Each row is a point on a landscape with many valleys, with its height.
A ball rolls from a point to whichever of its 5 nearest points has the largest drop for the distance, and stops where none of them is lower. Distance is the straight distance between rows; heights are no part of it.
dosil h=13.0: [129  91 123 161 164 131  94 174 148]
Guku h=35.5: [110 101  99 108 118 132 138 148  66]
tev h=28.4: [126  74  65 127 119 128 106 204  68]
zemez h=27.3: [166 124 107 139 132 106 147 188 143]
kore h=26.2: [105  65 106 149 141 155  78 167 105]
Ramal h=29.8: [169 159 143 141 124 108 149 126 192]
Vak h=70.0: [122 184 155 114 112 107 141  86 146]
vomo h=21.6: [128  74 114 163 152 137  78 187 129]
robef h=19.9: [123 125 138 131 136 126 125 136 114]
Sipuf h=35.4: [101 127 146 119 136 140 125  99 100]
Folef h=5.8: [100 161 161 115 136 125 120  78 128]
kiz h=27.8: [ 96  77 115 126 134 161 100 140  86]
reb h=58.1: [ 99 156 125  87 109 125 142  84  80]
gifip h=6.3: [124 112 139 143 155 126 109 140 133]
beg h=41.0: [144 155 130 121 120 115 158 134 130]
febar h=32.6: [204 142 123 142 108 100 163 160 202]
negu h=42.6: [188 172 132 127  93 104 172 127 195]
kek h=36.6: [105 104 100 105 115 137 135 130  58]
Sene h=65.5: [123 178 140 107 116 113 152  99 117]
Mis h=47.3: [112 189 174 131 143 112 111  63 173]
reloz h=28.7: [ 86  61 117 128 127 187  89 109  93]
nepab h=51.4: [150 180 138 114 107  99 159 106 154]
mes h=30.0: [ 77  72 137 128 126 188  86  71  91]
dodi h=34.7: [ 93 132 155 126 146 143 108  84 117]
mutir h=34.9: [196 159 138 143 106 106 156 128 209]
Bosaz h=44.6: [166 179 138 124 111 104 167 116 166]
zuta h=32.2: [ 86 108 140 114 127 159 104  83  87]
fuz h=52.8: [145 185 161 135 134 107 132  81 188]
Vatu h=64.5: [144 213 144 100  94  97 164  92 149]
Liziv h=56.2: [106 176 146  94 118 122 138  85 106]
Dib h=29.1: [153 126  99 130 125 110 154 179 123]
nadu h=16.3: [121  85 119 150 152 131 100 170 127]
balo h=17.3: [133 104 117 155 152 118 114 179 147]
Rilon h=31.7: [129 119 106 121 131 126 140 163  97]
Pem h=49.1: [146 165 158 143 151 109 126  99 179]
sekin h=12.4: [163 144 129 142 138 110 154 152 167]
mivet h=45.9: [ 95 145 141 102 118 141 122  89  95]
lagu h=30.4: [143 105  92 136 134 123 126 206 116]
gemif h=29.0: [178 133 140 170 158 113 125 141 215]
gino h=14.8: [131 107 139 158 171 128 104 148 149]
mitu h=27.9: [111  73  76 124 118 144 108 180  80]
gumem h=22.8: [178 139 114 131 116 110 169 172 157]
kima h=31.8: [154 160 122 121 101 105 174 142 140]
Beki h=29.9: [ 96  69  83 111 114 160 114 138  68]
vonez h=30.3: [ 86  95 136 124 135 163  99  99  93]
Biza h=44.7: [110 122 124 109 131 132 136 124  83]
Lav h=28.9: [ 94  91 150 142 149 159  94 118 107]
nikeg h=23.2: [185 140 130 155 136 105 150 155 203]
navi h=22.9: [153 133 142 148 153 110 128 146 174]
Muv h=60.5: [115 207 168 111 115 104 130  64 159]
zuv h=39.5: [163 168 152 150 126 106 141 105 198]
Mele h=34.1: [ 94 108 123 111 115 154 125  99  69]
Ridav h=42.0: [194 161 119 126  87 100 181 145 186]
didas h=22.7: [ 88 118 105  82  99 147 137  87  48]
fome h=29.4: [ 99  85 112 110 119 151 111 127  76]
Mogef h=31.2: [127 136 129 124 130 127 139 129 113]
sof h=27.2: [ 96  60 114 153 150 163  73 142 116]
gepo h=30.1: [113  98 114 126 131 142 122 152  96]
fovu h=56.4: [128 157 158 134 141 118 132 108 155]
debi h=29.6: [ 76  67 113 116 105 190  95  79  73]
sona h=30.7: [151 132 116 128 128 119 151 163 124]
Zag h=29.3: [144 113 104 136 133 114 135 178 121]
Lofa h=31.5: [ 95 165 170 124 144 131 106  63 136]

For each start below, name the point where the ball stops.
Sipuf -> gifip
Dib -> sekin
Mogef -> gifip
mutir -> sekin
zuv -> sekin
nepab -> sekin
vomo -> gifip
kore -> gifip
